The views of a scene show one set of named points, each view turned or mirrored, and shifted as a whole, with a little noise and some points left out.
(in the rows, 128 means zero)

Scene 1
View 1
K976: [132 170 123 122 120 134 128 108  99 142 148 149 128 182 142 111  85  86
 114 144 109  95]
K342: [123 147 106 100 144 135 129 142 156 140 158 164 116 164 133 107  68 103
  85 123 122  77]
K780: [115 147 164 133 128 129 154 117 135 137 167 145 130 127 114 101 139  75
 113 138 105 117]
K687: [102 110 150 147 139 112 162  92 151 117 128 134 125 138 103 108 148  53
 149 147 128 136]
K856: [ 87 133 162 140 126  97 180  92 145 113 128 145 114 101  88 119 175  57
 156 150 130 161]
K420: [135 168 163 113 132 157 136 153 139 167 205 160 137 143 136  94  99 108
  56 131  79  68]
K952: [147 128  41 134 159  94 103  57 113 104  41 127 140 243 131 112  58  55
 180 136 153 123]
K69: [108 130 141 146 130 101 154  75 123 119 114 133 126 149 103 115 146  51
 162 147 128 151]
K834: [146 165 134 130 171  86 119 108 144 135  96 138 160 132  94  94 147  79
 131 126  99 139]
K259: [145 140 122 132 170  98 119 114 162 133 107 140 155 156 106  92 120  81
 123 123 106 116]
K893: [133 146 127 139 166  80 125  86 141 119  79 128 155 146  92  96 154  60
 161 131 116 152]
K692: [124 162 164 144 137 110 144 100 116 138 137 135 147 125 104  98 166  69
 127 144  92 141]
K188: [105 159 200 139 130 108 168 117 137 142 171 143 137  76  91 100 196  72
 119 144  88 146]
K5: [119 165  94 104 127 122 132 110 109 124 131 158 112 181 141 125  62  91
 123 139 128 103]
View 2
K342: [150 143 123 127 119 155  86 162  97 104 172 164 107 176 117  95 134 129
 160 168  71 191]
K420: [103 148  73 193  89 171  72 206  38  79 154 144 115 157 128 126 125 123
 164 118  67 193]
K780: [116 167  99 170  96 139  89 131  92 103 137 146 136 122 141 135 129 140
 140 148 110 146]
K834: [153 175 119 159  99 128 136 116 115 128 122 156  87 103 114 114 155  94
 126 144 144 149]
K952: [191 183 200  74 111 106 114 130 170  70 143 150  78  89 131  18 210 114
 179 230 126 132]
K692: [123 183 101 180  82 124 111 118  99 104 114 143 128  93 140 135 148 122
 127 139 141 135]
K5: [167 159 145 114  98 124  74 140 109  86 149 163 111 153 115  93 164 147
 174 190  88 181]
K69: [133 187 131 145  92 112 103  95 136 103 133 144 140  92 150 112 151 139
 133 176 144 110]
K893: [151 187 138 143 103 116 138 101 140 122 123 150 101  84 131  93 158  97
 125 165 158 119]
K856: [122 182 111 160  98 115 102  66 131 133 139 147 163 103 152 148 118 148
 109 160 145 106]
K976: [147 163 123 141  85 130  73 157  87  70 133 153 118 135 123 101 170 145
 174 168  94 176]
K259: [142 171 125 144 120 139 125 123 125 122 155 150 100 116 129  90 136 102
 128 163 125 134]
K687: [120 180 122 150 110 131 102 103 127 112 152 138 145 102 157 112 127 140
 131 171 133 103]
K188: [102 176  75 205  85 126 108  97  89 131 125 151 148 110 140 174 110 133
 104 113 145 128]
View 3
K780: [125 158 127 154 147 170 125  98 152 127 133 133 178  88 141 141 179 128
 113  91 142 145]
K687: [ 98 115 122 140 164 162 161  94 163 101 160 121 150 102 131 105 202 145
  95  91 119 145]
K692: [109 144 111 123 145 144 151 126 138 113 143 147 139  75 119 121 191 132
 105  99 121 134]
K69: [ 92 100 126 119 152 131 154  91 148 116 153 126 139  97 130 124 199 135
  93  94 120 146]
K188: [123 177  93 168 153 167 162 160 158  89 150 143 179  65 116 132 191 145
 118  99 128 141]
K5: [115  93 163 127 135 125  97  37 148 169 128 112 187 122 159 185 152 118
 118 100 156 161]
K893: [ 89 102 126  88 133 115 129 113 137 116 160 153 113 107 111 134 166 132
 106 120 117 124]
K856: [ 87 115 107 157 161 150 167 121 171  82 174 124 162  99 117 120 196 154
 113  97 120 141]
K976: [129 126 154 132 135 140 105  50 137 178 106 119 183  92 164 174 166 110
 114  90 150 165]
K259: [105 129 133 107 138 151  99  88 155 122 155 150 140 129 125 137 155 130
 116 109 137 125]
K952: [ 75  26 179  39 124  88  96   5 133 178 147 126  93 152 150 149 156 106
  85 106 126 137]
K834: [106 133 122 104 122 123 110 128 141 130 150 159 131  99 111 155 150 127
 123 117 130 120]
View 4
K692: [152 155 129 165 121 101 113 114  77 140 104 150 107 127 145 118 137  97
 165 141  99  71]
K834: [124 161 152 192 105 124 120 144  59 159 114 142 111 122 128 133 104 126
 170 120  84  83]
K259: [116 139 141 166 121 133 151 147  73 155 114 136 107 160 162 141 112 123
 150 135 120  97]
K856: [139 106 111 137 136 104 103 126  87 110  93 161  80 173 159 105  99  67
 153 157  94  62]
K893: [109 142 159 185 131 134 119 164  56 149  95 158 108 160 144 112  92 112
 158 121  97  85]
K780: [160 141 113 134 122 100 144  99  88 143 117 140 107 139 163 135 155 101
 152 161 119  83]
K188: [167 129 100 152  99  77 100  89  99 122 110 141  80 117 150 133 123  75
 166 158  85  54]
K952: [ 73 166 199 163 206 200 179 203  23 175  89 171 157 213 155  90 138 153
 144 116 135 125]
K5: [120 156 133 108 176 160 178 122  48 156 135 144 138 166 139 115 169 140
 146 178 138 127]
K69: [131 135 138 155 156 123 122 138  75 129  84 167 112 174 159  98 126  89
 155 136 106  75]
K420: [173 164  94 115 108 101 187  68  90 172 160 104 115 105 157 173 190 141
 152 177 147 109]
K342: [126 145 108 109 139 151 200 109  70 167 155 118 117 158 157 157 159 150
 139 185 154 130]
K976: [148 171 130 121 166 137 169 105  61 162 128 144 145 145 145 115 189 132
 154 166 136 111]
K687: [134 117 124 147 140 115 132 140  87 133  90 154  99 177 179 118 122  87
 145 138 115  74]
View 5
K780: [153 149 132 148  88 161 125 114 133 172 114 156 154 167 115 152 163 115
 136  84 132 124]
K856: [124 133 110 149  48 180 133 122  81 182 125 142 167 135 133 196 153 131
 120  84  78 123]
K420: [173 172 155 151 130 122  93  99 174 163 101 185 149 201  88 114 177 113
 147  88 189 113]
K952: [119  63  74 126 120 175 249  79 166 110  98 110  84  48  91 128  66 139
 121  98 134 108]
K687: [128 128 104 150  62 183 155 112 121 158 129 145 142 139 124 180 138 119
 126  77 105 132]
K976: [174 123 148 144 129 145 173  97 156 160  98 155 128 137  86 111 149 122
 134  94 150 105]
K342: [143 134 128 166 126 122 123  68 170 127 118 178 136 146  73 115 143 142
 125  92 172  92]
K259: [113 137  84 131  89 163 133 103 142 134 106 138 139 129 123 153 121 129
 128  88 142 131]
K893: [ 94 129  67 102  68 189 158 130 114 149  82 101 148  96 152 174  98 130
 126  97  98 147]
K188: [138 169 133 131  63 170  95 141  99 199  99 147 185 179 146 176 178 116
 135  85  99 136]
K5: [155 106 137 155 129 131 174  79 148 146 109 158 125 112  74 113 133 146
 122  97 143  84]
K69: [131 118 109 135  67 188 176 122 111 171 110 129 143 125 130 170 137 121
 125  84  94 128]
K692: [142 150 122 121  87 171 140 139 116 187  84 130 159 154 140 157 149 111
 137  90 115 141]
K834: [109 149  91 108  99 160 128 125 128 154  71 119 156 124 139 142 121 133
 137 107 134 133]
View 6
K342: [126 105 161 105 111 130 144 101 172 165  77 126 148 176 111  92 110  62
 117 124 168 115]
K692: [122 131 171 146 126 132 143 119 118  92  97 130  99 167  73 168 153 137
 107 140 108 157]
K259: [151 111 169 133 114 149 141 134 136 149  99 140 102 163  82 155 153  92
 104 171 133 116]
K893: [150  99 174 149  99 153 158 147  98 134  98 132  81 160  74 189 174 110
 115 193 115 129]
K420: [113 143 158 118 146 122 122  64 196 120  97 120 133 185 111 100 110  86
  81  72 163 159]
K5: [106  92 187 112  83 123 181 124 140 158  70 106 147 179 105  98 119  83
 144 138 150 119]
K780: [126 138 166 125 133 130 135 117 138 101  88 143 122 167  76 132 123 126
 105 121 118 139]
K834: [142 101 156 147 111 142 145 120 120 130  85 134  86 172  92 177 178 100
 105 173 132 154]
K856: [140 137 156 126 133 129 133 160  83  86  72 179 113 151  47 159 136 141
 125 161  85 119]
K687: [146 136 181 127 121 143 141 157 110 112  98 153 117 152  56 155 128 129
 117 161  97 103]
K952: [145  57 235 131  31 152 220 166 115 201 113  67 113 170  92 145 146  78
 160 223 138  81]
K188: [125 154 143 139 158 127 115 119 111  61  72 171 103 162  63 164 147 144
  93 117  99 161]

In a view up to two points have been moved. Name them for each view, in the order of its rows, or write -.
view 1 => K259
view 2 => K420
view 3 => K687, K692
view 4 => K834
view 5 => K893
view 6 => -

Scene 2
View 1
K794: [142 129  93 134 158 116  92 155 111 148 109 160 123 152 187 152 182 107
 143 110 177 144]
K480: [100  81 166  80  90  75  61 153 108 113 126 135 160  89 159 158 121 130
  80 103 142 130]
K548: [156 107  80 133 131  91  86 132 132 155 109 148 144 150 207 170 160 149
 159 106 180 125]
K935: [132 116 120 121 125  86 127 182  88 101  92 169 143 101 178 200 120 116
 134 110 122 109]
K203: [163 106 115 120 121  86 112 146 133 123 102 149 168 132 208 201 126 149
 159 114 148 116]
K619: [ 98  86 157  85 113  92  60 160  95 111 132 139 128  97 159 138 151 109
  73 105 140 141]
K448: [ 78 114 170  91 121  99  85 209  70  89 112 169 117  75 131 158 134  68
  71 111 117 138]
K691: [101 127 130 114 131  91  73 177  94 133  92 172 146 115 150 162 148  88
 119 107 173 135]
K168: [143 131  92 139 172 127 131 186  83 108 103 176  93 132 192 171 178  85
 141 116 122 130]
K570: [178 116 139 110 151 124 140 161 131 103 119 141 142 133 220 196 153 125
 139 120 114 133]
K130: [134 145 143 110 158 123  84 174 121 131 101 156 142 135 169 167 167  80
 119 110 175 152]
K112: [120  99 111 119  84  47 115 169  90 111  79 172 173  88 174 215  89 150
 147 112 131  88]
K78: [132 120 157 106 116  86 132 190  98  88  86 166 166  92 173 216 107 110
 129 118 113 114]
K695: [121 105 173  80 120 101  76 163 121 110 122 137 157 104 172 166 137 114
  90 106 147 144]
K264: [152  83 134  98 134 118 100 145 116 107 148 131 115 119 205 150 166 134
  98 111 114 141]
K470: [143 113 170  87 149 131 130 193  98  74 133 143 114  98 185 175 151  94
  88 120  85 141]
K306: [156 115 142 104 141 117  81 140 141 135 123 130 148 145 199 158 166 123
 117 108 166 149]
K290: [164  86 130  98 132 114  79 118 146 141 144 116 147 142 215 149 169 154
 113 105 159 145]
K50: [160  96 124 109 144 118 123 151 110 102 135 137 117 119 208 167 159 133
 118 115 103 135]
K996: [102 127 171  91 114  84  85 188 103 108  87 162 170  92 145 191 113  91
 105 108 154 126]
K229: [146 112 130 106 156 126  87 155 117 126 131 142 122 137 187 144 180 106
 105 109 149 153]
K953: [148 137 126 118 149 112 109 170 116 123  92 161 150 131 185 186 148 101
 143 113 159 132]
K392: [139 114 126 112 128  96  82 149 126 139 108 146 157 137 185 170 147 123
 132 109 172 133]
View 2
K112: [125 177 135 166 131  96 177 134 112  85 106 117 123  80 157 221 132 147
  73 153 170  98]
K203: [130 172 157 156 149 107 142 113 115  90 118 130  95 140 144 162 130 127
  57 148 117 106]
K448: [132  82  91 138  86  87 151 158 101  59  69 133 131  82 139 131 107 156
 178  76 208 143]
K392: [130 153 141 158 119 108 104 145 108 100 110 126 110 162 139 144 130 111
  72 127 130 120]
K996: [129 140 112 168  86  90 142 164 105  41  90 126 125 128 161 173  97 140
 109 101 158 127]
K168: [130 141 155 110 120 103 170 125  85 109 123 117  89 141 112  69 158 164
  69  77 165 120]
K953: [129 158 144 146 116 105 147 136 102  76 115 124  95 162 138 123 129 141
  61 102 131 117]
K619: [132 102 109 150 106  95  91 160 108  90  79 136 121 117 134 141 114 111
 151 116 168 140]
K794: [126 155 150 134 105 107 114 147 101 120 125 115  99 177 112  98 156 123
  57 103 138 124]
K480: [134 118 112 168 119  97 100 153 117  73  80 140 128 105 154 183 102 110
 147 140 159 133]
K130: [134 142 131 144  89 102 117 154  96  70 108 123 101 180 135 103 119 130
  78  79 133 132]
K470: [141 100 128 136 144 104 163 109  99  51  93 149  88 108 139  88 105 160
 145  86 150 131]
K50: [138 127 156 139 182 116 136  89 115 102 107 150  80 122 130 105 130 132
 106 141 123 115]
K264: [137 104 142 139 156 113 107 107 110 105 100 149  94 127 124  97 129 118
 131 133 137 130]
K570: [135 142 155 143 164 113 160  91 108  76 114 142  71 142 139  97 121 146
  79 112 111 116]
K78: [129 150 126 158 128  98 190 126 105  43  98 131 105  99 162 171 109 166
  96 111 153 110]
K691: [129 143 124 146  76  93 126 173  97  86 107 112 122 151 133 140 133 132
  90  92 165 132]
K548: [126 171 162 148 136 111 102 138 108 133 131 120 103 164 125 138 156 102
  47 150 127 113]
K695: [137 114 118 160 117 102 106 146 110  62  86 142 113 136 152 143 101 116
 128 117 135 133]
K290: [136 128 151 152 158 116  74 117 119 112 109 147  90 168 129 117 125  89
 102 151 102 127]
K229: [135 118 144 136 125 109 101 134 103  98 108 134  96 160 119  83 133 119
 103 105 134 135]
K306: [133 136 139 151 132 110  92 128 110  92 109 136  94 173 134 116 121 104
  88 124 110 128]
View 3
K306: [ 90 162 111  72 137 163 136 149 143 143 124 174 115 103 112 161 111 137
 159  99 197 137]
K290: [ 84 185  87  60 136 180 152 166 144 151 129 206 113 100  98 151 109 143
 162 111 193 141]
K691: [ 91 138 174  71 116 110 144 114 114 144 116 124  75 123 107 150 107 145
 160 107 170 136]
K392: [ 83 168 123  67 130 146 149 147 122 147 124 178  96 109 105 151  99 137
 162 104 185 143]
K935: [142 169 174  74 111 134 145 138 100 148 115 122  93  83 118 136 141 151
 184 111 123 107]
K264: [134 161 101  53 133 171 165 137 140 147 130 187  88  74 100 142 144 149
 159 135 189 120]
K619: [105 145 134  48 105 144 174 105 153 147 122 146  50 130  79 135 138 163
 159 154 192 128]
K448: [139 119 178  54 101 124 160  79 150 139 116  90  38 112  85 132 164 163
 159 159 174 107]
K130: [ 95 132 149  78 141 133 115 122 135 136 117 129 104 101 118 169 114 132
 151  90 197 134]
K695: [107 156 141  54 102 164 156 119 164 146 125 125  72 131  81 136 147 171
 165 144 170 115]
K203: [105 199 140  81 118 162 138 179 103 156 120 157 128  93 117 144 116 142
 186  91 128 119]
K480: [ 91 177 143  49  89 162 171 128 153 152 128 136  63 151  71 124 134 173
 173 152 161 119]
K548: [ 84 187 131  80 133 142 154 167  85 152 123 202 117  96 116 154  83 124
 173  79 160 150]
K996: [ 96 155 180  70  96 139 132 119 143 142 116  81  81 138  97 142 133 167
 172 123 148 111]
K112: [116 208 184  73  82 140 165 162  83 161 116 122  90 115 105 117 128 161
 206 115  81 107]
K953: [112 158 153  84 137 134 119 141 110 143 116 131 114  85 125 159 118 135
 164  87 159 124]
K470: [165 136 129  59 126 170 140 114 160 142 123 119  88  60 112 140 185 159
 164 144 179  96]
K50: [144 164 109  59 134 165 154 146 125 150 125 172 103  56 115 140 150 143
 169 121 166 114]
View 4
K695: [160 132  83 118 105 157 115 124  77 190 145 142 137 130 154  62 118 106
 107 130  85 116]
K996: [181 128  98 118 123 150 125 101  53 164 148 140 135 114 130  85 108  94
 117 105  78 162]
K935: [167 120 114 102 106 151 145  91  81 147 112 148 137 152 154 113 148 101
 164  77  83 134]
K306: [125 150  77 147 109 129 145 127 106 175 132 158 134 143 181  77 129 131
 114 129  93  68]
K570: [139 157  98 121  93 151 150  99  93 153 122 145 152 169 190  73 172 153
 158  89  88  71]
K548: [111 132  74 157 110 109 184 124 124 169 106 169 119 151 170 132 128 111
 137 112 103  63]
K953: [145 150 106 139 119 118 157  91  87 135 126 162 140 148 165 101 135 128
 140 101  80 107]
K168: [143 148 143 105 102 109 144  92 109 105 110 188 137 172 219 100 158 115
 163 110  67 103]
K78: [181 123 110 102 108 172 138  87  59 159 125 127 143 142 133  97 147 113
 157  66  86 149]
K112: [167  92  90 113 114 167 171 103  85 181 101 130 125 138 111 149 137  82
 168  53  98 140]
K691: [156 129 104 127 126 109 139 107  83 147 132 177 121 125 159 106 102  80
 116 130  73 140]
K470: [176 132 134  58  74 182  93 107  85 155 128 144 151 166 202  48 171 114
 158 107  67 119]
K264: [137 130  92 101  79 161 123 140 117 186 121 159 130 165 205  65 150 109
 131 134  85  74]
K50: [136 131 101 101  83 161 136 121 109 170 115 153 136 165 198  73 165 122
 157 111  86  73]
K229: [129 147  99 126  97 120 132 123 111 159 129 173 133 152 205  67 134 114
 118 147  74  79]
K794: [121 150 107 145 116  89 161 108 116 130 118 190 123 150 195 106 126 110
 129 129  79  86]
K392: [132 139  79 152 115 117 160 116 100 170 126 161 125 138 162 105 118 112
 122 118  90  95]
K480: [163 105  79 108 100 180 113 140  81 217 137 136 125 123 143  79 112  73
 110 129  83 128]
K203: [132 128  77 143 109 148 178 107 100 176 111 140 132 148 146 118 146 129
 155  73 103  82]
K619: [158 111  92 102  96 151  98 140  93 194 137 157 124 128 175  66 110  67
 104 154  75 127]
K448: [196 112 128  69  97 153  81 110  68 153 142 162 133 132 170  63 116  64
 120 135  56 177]
View 5
K548: [129 167 203  76 171 163 141  98 100 125  93  72  89 146 166 178 150 169
  69 126 152 146]
K168: [141 164 147 115 104 103 141 111 133 137  93  58 115  95 167 160 110 142
 127 104 154 177]
K130: [128 146 151 102 135 134 113 125 126  85  65 102  91 153 143 140 113 140
 129 155 136 172]
K306: [125 174 152  67 157 164 139  98 108  94  74 107 105 149 129 158 143 147
  91 153 149 160]
K935: [140 149 177 131 142 138 121  85  74 145  87 106 108  91 160 115 140 138
 150 112 138 170]
K229: [127 177 130  74 127 145 144 121 118  93  94  94 106 144 133 149 142 138
 107 149 159 173]
K448: [137 143 120 119 105 122 125 153  64 101 116 130  89 109 135  63 148 107
 188 140 138 198]
K112: [140 141 220 132 179 166 119  76  24 163 101 116  90  91 171  98 164 152
 141 106 123 152]
K264: [134 193 123  65 133 152 164 101  89 115 106 103 125 112 126 137 168 125
 108 132 171 169]
K470: [142 179  97 106 107 130 138  88  94 116  88 127 141  85 113 109 137 106
 167 127 156 186]
K203: [135 165 194  96 180 170 129  60  82 138  72 104 106 115 153 156 151 158
 102 122 139 145]
K794: [126 154 174  94 142 138 125 120 127  99  80  78  87 153 155 162 117 155
 102 145 143 165]
K392: [126 156 181  87 160 163 129 105  96 105  83 104  90 146 149 145 143 155
 100 141 139 160]
K78: [143 144 169 140 151 146 109  70  62 139  72 138 111  82 146 100 139 130
 168 122 127 162]
K695: [128 159 142  83 149 167 128 112  67  89  86 140  97 137 119 104 159 124
 132 161 138 171]
K290: [125 195 148  47 165 182 155  91  96  98  89 103 112 149 124 164 166 143
  69 151 161 153]
K570: [141 183 142  98 142 145 135  52 116 129  57 106 137  99 129 165 130 138
 118 124 155 158]
K619: [127 162 127  75 132 157 143 151  61  91 122 126  87 139 129  88 175 119
 135 156 149 179]
K480: [124 158 149  82 159 178 133 123  35 101 110 145  89 132 129  76 184 124
 135 156 138 169]
K953: [135 152 170 117 144 138 115  92 113 117  67  97 101 126 155 152 121 148
 128 132 133 161]

In a view up to two points have been moved. Name them for each view, in the order of its rows, or write -.
view 1 => -
view 2 => K448, K50
view 3 => K392, K695
view 4 => K470
view 5 => K794

Scene 3
View 1
K718: [113 149 130 137 161  92 159 101 111 153 107 158  40 142 113 127  92 108
 137  76 121 129]
K115: [158 138 140  90 146  83 182 115 129 119 143 205  80 154 179 160  60  99
 136 111 108 133]
K258: [106 128 129 147 146  97 158 126 116 121  99 167 122  99 158 157 103  92
 130 105 131 162]
K340: [139 155 152 153 138  81 154  94 132 131 111 178 103 151 150 143 118 101
 144 118 125 160]
K512: [119 135 150 160 141  90 140 103 131 127  97 156 128 119 139 148 141 102
 124 128 137 165]
K720: [136 118 159  94 125  89 156 119 151 115 129 177 136 119 178 177 113 107
  94 142 127 155]
K831: [125 126 146 107 183  98 152  99 115 125 119 165  95 110 136 156  86  81
  99 120 119 148]
K624: [132 174 167 170 181  85 122  61 122 152  98 145  68 155  91 119 137  90
 139 117 128 153]
K997: [130 145 162 150 163  94 131  83 132 131 104 157 118 124 128 144 134  84
 121 133 132 167]
K860: [143 146 140 105 130  83 173 114 134 139 130 191  57 161 162 144  82 118
 133  94 113 131]
K992: [145 165 149 190 149  78 145  90 126 124  97 181 117 151 146 136 128  82
 173 118 130 175]
K920: [115 128 142  88 127  90 160 120 130 148 132 163  54 138 143 146  96 136
 100  89 123 118]
K296: [ 97 137 150 177  83  89 132 123 151 142  93 145 141 123 154 141 180 140
 130 117 154 172]
K41: [161 144 169 105 118  77 157 103 156 125 140 193 106 164 173 164 110 113
 121 138 124 151]
View 2
K920: [161 124 160 106 134 110  84 110 133 135 158 156 111 133  98  96 136 156
 151  88 122 160]
K997: [157 115 124 137 130  96 129 130 113 105 146 120 149 124 152  96 143 123
  98 141  93 104]
K720: [171 134 161 119 128 111 103 104 135 153 139 115 155 110 120 128 148  91
 145 141  78 150]
K41: [110 113 127  82 129 120 120 141 123 173 145 115 128 113  95 101 148 101
 147 141  78 143]
K115: [155 112 130  89 133 126 106 149 163 197 149 158 153 125  95 105 162 132
 145 112 102 163]
K296: [155 129 161 120 129 110 109  86  98  75 175  65 105 108 136  90 127  78
 120 124  82 133]
K831: [186 116 134 138 132  97 105 128 140 137 133 162 166 132 137 114 149 155
 119 124 113 126]
K992: [140  95  95 104 124 117 142 167 124 124 178  99 138 118 145  64 147 110
  78 137  83 117]
K860: [143 113 133  86 134 123  97 141 142 167 161 154 123 128  91  87 147 148
 142  97 111 158]
K340: [138 108 120 103 126 114 126 149 123 133 161 113 134 120 127  80 147 118
 106 127  89 127]
K512: [168 119 135 129 126 105 118 125 124 100 163 102 141 119 150  90 139 110
  96 132  90 124]
K624: [127  94 100 127 126  85 136 155  91  88 153 143 117 140 147  69 132 164
  81 123 114  84]
View 3
K624: [155 131 112 153 125 124 123 122 175 175 147 172 167 157 117 158  83 144
 154  77 128 185]
K997: [153 130 118 116 103 140 112 141 153 171 138 142 168 147 118 161  98 137
 139  97 112 173]
K720: [144  75 145  72 124 137  92 142  86 163 109 118 144 158  76 193 148 113
 105 121 110 140]
K41: [116  66 132 126 154 141 115 109  98 158 138 103 146 158  72 181 119 136
 127 125 154 130]
K860: [125  69 155 121 165 108 111  86 115 160 114 154 118 172 108 193 125 133
 116 108 156 129]
K340: [136 109 129 119 130 135 115 115 129 157 132 125 151 153 113 174 104 143
 133 111 142 142]
K258: [152 117 154  68 105 124 102 131 126 155  99 136 139 149 144 187 121 129
 112 110 110 139]
K992: [133 139 124 120 118 147 122 115 142 152 144 106 164 139 133 166  84 155
 141 111 137 142]
K512: [147 116 127  86 101 138 106 143 136 171 122 131 152 150 122 170 113 127
 139 109 111 163]
K296: [139  85 100  59  80 164  98 145 123 197 134 108 128 150 151 148 119 124
 175 135 132 172]
K718: [152 103 149 125 143  95 111  94 160 162 113 196 117 169 149 184 107 134
 134  80 141 159]
K920: [144  51 152  98 155 100 101 106 121 184 104 185 102 181 115 190 146 113
 125 101 142 157]
K831: [163 111 161 103 133 108 103 132 131 154 101 173 153 159  95 197 129 120
  95  87 100 153]
K115: [131  80 172 119 170 109 113  94  99 138 105 137 132 163  81 207 137 133
  89 109 150 114]
View 4
K512: [145 120 132  87 156 171 143 131 142 108  92 113 144 123 154 118 160 148
 101 118 114  87]
K115: [194 160 113 124 175 142 128 136 159 150 103 128 159  76 166 172 162 176
 166  77 116 153]
K720: [178 141 125  91 135 149 135 132 148 113 130 140 139  96 152 126 141 175
 135  99 142  94]
K920: [201 142 112 138 131 161 137 114 142 109 117 108 157  62 162 149 201 173
 155 128 153 116]
K258: [151 111 111  89 161 169 164 125 165 101  89 117 153 108 175 135 156 182
 122 113 107  93]
K41: [186 174 139 102 165 157  99 141 138 162 124 140 156  87 136 128 147 139
 133  82 120 139]
K718: [178 123 111 148 162 181 141 115 139 115  71  73 169  77 168 152 227 151
 128 140 113 127]
K340: [158 142 133 104 173 172 123 134 143 139  93 112 161 107 150 124 169 140
 110 108 101 118]
K831: [164 137 120 125 162 138 153 134 151  95  71 102 121 117 173 165 175 168
 142 109 127 117]
K992: [138 132 138  88 188 187 128 136 142 145  75 108 170 119 145 115 165 129
  88 108  76 116]
K296: [147 117 133  62 126 198 131 117 136 112 132 130 166 110 137  72 153 147
  82 137 127  55]
K860: [209 154 107 132 157 156 126 122 145 142 117 118 168  55 165 164 187 174
 166  99 130 147]
K624: [149 135 152 133 173 178 125 134 117 114  50  72 139 128 142 126 212 101
  88 147 104 118]
View 5
K718: [121 190  78 131 121 136 148 121  64 190  95 115 129 124 126  91 118 189
 111 107 146 137]
K720: [161 135 136 131 127 104 129 160 129 117  72 103 166 150 113 105 148 116
  95 127 124  82]
K992: [188 149 125 127 135 125 164 128  83 117 150 134 150 116 141  69 135 182
  81  82 112 143]
K920: [111 177  77 131 116 125 132 139 111 169  64 105 135 145 115 120 123 156
 117 120 166  93]
K296: [178 154 144 126 133 131 206 144 159 113  90 122 146 142  92  92 161 199
  61  61 130 106]
K512: [171 157 146 127 131 125 162 137 106 135 100 111 145 136 112  80 151 173
  74  94 115 125]
K831: [150 164 135 130 122 118 124 142  95 165  78  94 146 144 112  92 138 141
  98 134 122 111]
K997: [177 154 151 120 134 136 143 127  92 140 103 100 132 137 122  74 138 163
  67 107 114 138]
K258: [161 164 133 144 118 107 159 158  92 163  92 124 173 132 101  81 154 165
 100 107 106 119]
K340: [164 151 105 125 128 123 150 129  94 119 124 127 150 125 138  91 130 164
  88  96 126 123]

In a view up to two points have been moved. Name them for each view, in the order of its rows, or write -.
view 1 => K41
view 2 => K296
view 3 => K997
view 4 => K720, K860
view 5 => K831
